Points on a hilly landscape, in no order, each with its height.
A ball rolls from a point to whichever of its 2 nearest points has the largest drop for the distance, and stops where none of them is lower. Distance is the straight distance between rows; heights are no part of it.
posen h=709: [128 118 127 111  94 117 130 115 103 173 124  79 149 154 146 156 112 139
  94 102 102  99 114  55]
taf h=657: [132 128 114 100 183 131  76 152 155 106 142 132 103 166 169  80 120 132
 130 172 124 116 153 174]
dak h=396: [ 79 129 100 126 137 107 168 147 198  91  77 161 131 128 175 122 155 139
  87 158 123 136 142 193]
Gil h=581: [170 136 126  87 131 146  59 148 176 138 139 122  66 143 118 122 185 216
 157 136 157 129 146 132]
siz h=333: [201 158 135 185 124 116 129 120  84 140 159  99 110 124  85 186 116 140
 111  92 147 119 109 103]
tobev h=398: [130 169 108  86 162  97 103 147 175  91 104 152 113 170 170  88 162 124
 110 119 141 146 139 148]
tuf h=597: [180 150 144 141 192  94 102 117 116 113 124 168 122  93 138 116  92 126
 132 131 144 133 148 171]
Fumu h=436: [ 94 142 116  79 139 103 109 125 162  97 118 149 120 124 159  74 126 115
 122 111 148 141 120 157]
ginu h=235: [127 121 130 128 133 152 119 141 141 102 150 172 106 118 115  83 105 108
 134 143 185 125 122 175]
zabez h=509: [ 84  82 156 139 157 141 116 127 103 147 112 153 159 136 144 134  99 120
 107 141 125 151 117  95]
maku h=610: [100 111 134 148 128 141 134 140 122  95 109 169 134 109 172  95  89 125
  87 112 110 127 131 140]
kizur h=354: [ 77 133  93 115 121 133 171 115 161 102  64 161 147 137 160 118 122 123
 117 153 112 145 149 155]
relof h=365: [ 84 105  99 157  91 116 178 126 135 166 121 162 158 120 152 139 116 115
 102 122  81 133 107  95]
Rabu h=749: [147 126 146 155 125 133 122 162  84 122 156 124 135 121  66 142 101  91
 159 119 140 117 148 132]
nuzo h=432: [ 98 113 108 104 142 122 144 177 231 115  74 145 118 123 171 120 176 143
  79 147 156 151 175 158]
pasam h=727: [103  95 133 142  71 150 174  94 170 164 116  88 153 145 133 181 106 153
 106 137 119  87 111  86]
Bof h=275: [ 66 114 131 150 124 162 172 124 145 161  84 139 177 137 167 171 119 115
  89 138  92 117 138 159]
sos h=708: [143 106 121 120 113 145 131 183  97 118 156 153 142 108 144 134  81  99
 157 107  95 112 138 107]
Gepok h=253: [212 191 129 119  99 118 121 125  88 156 167  64 100 158 105 170 145 151
 121 121 157 130 160  77]
mifa h=746: [159 145 129 120  91 163 105 111 107 188 152  98 132 141 135 143 173 153
  97 136 110 149 120  49]
Sedi h=700: [161 186 118 111 193  69 109 124 135  78 135 151 100 120 142 115 146 135
 179 111 192 155 165 166]
zolin h=684: [130 110 148 104  93 112 147 158 122 144 147 133 151 144 149 136 100  92
 151 116  80 119 106  91]
giko h=495: [128 110  89 110 130 126 111 177 187  95 114 141 105 136 122  82 140 163
 128 161 162 140 163 175]
zaf h=460: [127 117  81 109 131 153 126 165 211 120  83 140 100 162 156 118 171 192
  94 163 166 152 157 156]
Sezi h=795: [151 136 155 102 186 115 107 156 151  98 139 115 115  98 125  91  95  91
 184 124 145 126 120 170]
mufop h=325: [169 153 153 179 127 115 137 131  61 121 153 128 108  96 104 161 137 128
 148  89 122 105 101 146]
ked h=323: [ 79 100 121 122  88 157 165 127 114 172  97 149 156 121 140 175 148 117
  81 153  89 115 118 102]
Dapif h=750: [ 96 102 160 127  76 112 156 120 139 108 115 126 139  94  97 113 125 103
 100 117 132 138  88  88]
rut h=538: [151 137 109  95 148  84 137 103  96  93 135 163 148 126 112 122 125 106
 169 113 110 143 103 138]
fises h=258: [ 57  71 126 126 132 114 159 140 136 117 101 126 171 165 135 118  90 136
 107 122  85 145 148 144]
nitom h=718: [143 134 158 133  97 129 115 112  98 128 121 102 127 138 150 168 102  94
 102 134 105 105 128  43]
Zule h=465: [181 143 107 157  97 122 117 116  96 155 156  62 133 106  64 174 177 122
 174 115 131 135 133  83]
Kesob h=755: [142 136 144 132  97 168 101  88  95 143 170 102 147 108 137 173 162 163
 137 121 109 139 122  53]
tubip h=236: [ 83 152 104  75 148 157 130 132 188 149  80 143 143 179 155 119 149 151
  82 129 121 152 179 212]
fefet h=462: [125  94 121 190 146 102 124 129 134 108 142 139 151 121 109 102 127  94
 117 119 106 128 107 119]
lare h=736: [140 187 127 134 197 117 114 126 127  84 139  96  71 109 129 135 128 108
 185 102 153 165 141 218]
Vem h=599: [148 150 116  71 163  78 110 119 125  83 156 153 151 117 126 109 138 116
 175 140 115 128 128 188]
zunev h=554: [110 129 114 118 143 110 119 125 122  93 105 178 115 149 164  97 119 158
 148 164 116 123 142 125]
non h=562: [178 150 127  70 160 118  73 143 164 122 133 141  81 121 123 119 173 179
 145 148 203 145 165 146]
luz h=731: [146 119 133 146  84 145 131 125  96 141 113 119 105 126 134 151 139 111
  99 119 147 139 109  22]
Zole h=580: [121 110 133 144 140 147 100 105 127  62 118 134 109 124 133  98  85 104
 117 140 111 105 128 133]
tora h=196: [ 76 130 101  94 142 173 166 139 152 134  82 144 157 166 151 126 123 122
  75 129 124 168 129 228]
Fafi h=406: [ 96  93 100 146 143  90 142 132 143 155 115 146 173 115 129 124 149  99
 107 144 103 119  95 127]
gif h=147: [ 83  97 113 134 135 152 194 134 170 157  93 122 146 166 150 144 122 146
 110 132 110 160 135 239]
tebok h=739: [162 131 104 128  84 144 126 121  89 178 115 100 114 135 106 142 160 108
  75 146 106 123 114  40]
bafo h=482: [133  95 166 147 147 102 118 109  66 120 136 137 134 119 135 109 111 129
 130 138  99 148 109  92]
Kis h=405: [173 119 158 145 116 122 140 113  82 148 163 120 127 108 102 125 147 133
 147 106 131 105  56 117]
Rud h=741: [115  73 151 119  87 121 175 118 138 146 100 104 167 128  93 137 147 137
 127 128 123 140  94  70]
gon h=751: [ 86  94 116 134  73 166 209 116 136 181 108  77 157 140 120 208 119 126
  82  93  95 128 130 140]
zut h=286: [196 201 134 122 126 125 116 103 112 139 185  64  73 125 131 147 163 174
  89 128 173 151 177  84]
taden h=730: [158 122 116 140 112 141 103 146  82 138 165 114 131  89 101 167  88 101
 151 100 115 112 132  94]
duv h=770: [131 111 152 129 138 103 121 147 119 113 139 149 147 113  87 120  68  89
 149 152 129 102 153 126]
guti h=222: [ 70 100 116 146  99 171 143 134 131 123 109 170 153 157 102 117 116 104
 130 146 135 122 126 142]
rele h=84: [ 92 106 115 129 127 165 133 157 149 118 124 178 143 149 156  92 131 132
 116 168 153 136 122 173]
Dukug h=740: [ 73 111 108 155  68 158 199 106 162 166 121  93 148 174 129 182 114 125
 105 121  99 128  82 106]
Lada h=753: [175 136 117 118 102 175  78 120 117 170 157  77 140 119 108 134 190 182
  75 134 143 125 155  69]
zimom h=612: [108 120 107  99 125 112  82 145 209 139 105  94  78 123 149  80 198 159
 124 132 188 151 162 121]
kone h=716: [108 100 136 140  87 130 128 101 128 181 157  79 124 152 116 160  96 137
  87 143 119  84 109  54]
Zon h=636: [146 132 135 159 131 153 117 133 104 101 132 168 147  89 147  98  99 132
 128 102  86 132  92 127]
gebu h=359: [125 146  94  68 134 143  73 138 197 126 107 151  86 145 163 103 182 126
  90 144 147 149 138 150]
til h=434: [151 113 103 120 104 113 112 122  97 153 128 105 178 125  78 160 164 128
 160 128 115 119 117  68]
dofez h=357: [112 113  98 152  99 157 141 120  88 162  85 137 167 129 115 129 161 145
  90 140  99 114  94  87]
zize h=660: [105 109 148 132 108 117 164 157 161 129 108 146 157 139 157 137  80 105
 144 127 108  95 139 108]
vopip h=304: [ 74  98 113 144 104 164 171 115 141 112  73 153 175 150 148 152 110 122
 121 153 133 142 117 154]
dusa h=459: [154 154 102 157 157  93 140 139  82  98 170 134 104 114 109 123 124 113
 153  89 144 104 106 186]
vugag h=624: [140 143 127 126 163 113  78 118 146  73 139 146  73 143 134  81 117 122
 114 155 122 110 139 174]
vam h=483: [122 123 126  91 124 117 138 132 129  99 101 148 160 123 136 107 123 102
 147 117 131 110  95 145]
Nim h=587: [134 144  88 137 157 108 108 119  94  64 151 139 125 114 127  97 141  97
 161 107 171 108 130 165]
mak h=210: [ 55  87 151 131 142 144 180 138 147 142  99 158 127 157 154 106 103 137
 103 143  98 147 135 187]
Mam h=791: [117 121 155 110 147 127 125 162 141 148 144 145 138 104 123  95 104 111
 156 163 112  88 145 174]
Palu h=764: [143 169 160 144 187 121 135 123 115 100 124 105 105  78 116 120 107 113
 186  99 130 146 115 179]
liti h=489: [155 129 151 162 123 125 133 122  79 167 143  38 108  79  90 150 169 123
 181 115 125 142 117  88]
sutu h=437: [133 145 154 165 129 162 111  85 110 143 176 140 131 143 101 120  79 131
 175 128 119 125 110 136]
lon h=637: [ 94 132 152 143 133 109 168 157 167 157 104 161 137 104 173  89  89 100
 138 138 105 126 137 126]
Musu h=291: [193 162 118 150  88 122 108 105 111 148 158  80  98 150  95 161 109 138
 102 104 136 112 136  56]
zitet h=399: [126 129 124 139 112 117 127 110  84 134  97 118 187 110  99 120 161 114
 142 120 105  92  91  90]
veb h=701: [172 112 144 105 105  97 138 133 122 142 145  94 160 176 128 159 111 133
 133 102  89  98 112  70]
filab h=767: [148 139 165 159 127 147 104  87  76 131 155  93 125 115 142 173 108 133
 140  83 134 139 121  71]
pirof h=449: [141 108 159 142 113 122 123 122  85 149 148 137 137 146 115 135 129 144
 111 120 134 110  99 102]
mutup h=529: [110 102 106 175 147 117 110 122 139  87 137 132 133  95 112  72 104 115
 125 150 117 104 133 151]
raget h=551: [118 136 185 155 145 135 130  97  68 122 159 153  81 121 121 117 118 118
 149  89 140 147 107 133]
fome h=302: [ 82 156  79  76 115 164 106 146 209 107 105 143 121 166 171 111 167 116
  87 138 143 131 171 173]
mutel h=598: [141 118  85  71 141 137  81 157 204 170 118 112  61 140 140 113 166 204
 121 125 170 153 158 124]
deno h=519: [117 128 177 110 156 119 123 105  85 125 107 163 128 128 138  96 120 136
 162 161 107 137 118 141]
bamak h=811: [135 132 145 133 165  80 105 148 184 129 134 135 129  93 111  88 121 102
 150 148 131 117 148 177]
zuno h=558: [159 157 148 110 166 117 122 119  75 110 106 179 110 129 139  99 114 132
 164 165 158 128 129 172]
bek h=353: [136 154 144 151 131 163 131 117 125  96 156 145 112 114  92 100  74 118
 177 138 145 118 129 167]
sulo h=735: [111 102 152 123 100 154 160 104 151 182 107  88 190 160 101 185 143 155
  94 134 103 126 110  81]
Gerir h=503: [134 159 156 144 113 134 123  72  82 121 183 155 113 114  84 112 117 131
 163  93 121 137 114  93]
Zotef h=534: [144 136 130  88 159 108 111 158 157 117 148 132  82 133 103  68 141 154
 155 142 172 143 164 178]
puz h=513: [167 153 156 150 135 113 134 104  59 147 157  71 101  65 105 216 148 118
 179 110 147 117 130 109]
vufu h=530: [170 181 136 163 144 130 134 120  76 149 171  63  91 104 109 252 148 121
 140  73 122 130 130 104]
Datu h=663: [125 148 105 131 156  79 110 136 152  58 159 141 111 112 134 102 137 122
 161 122 169 141 159 155]

Where does a ball stop that starts at each point below?
nitom => ked
tuf => mufop
Gil => rele
Sezi => mufop
kone => ked
Rabu => ked
Vem => gif
puz => ked

Call two points neighbours if one is among the 2 nearest of the other. Go from one point of each pair to the other, from neighbour to neighbour, staying as low as possible. Name the highest point that can't be avoided.
gif and rele => vopip
rele and mufop => vufu
mufop and Gepok => siz
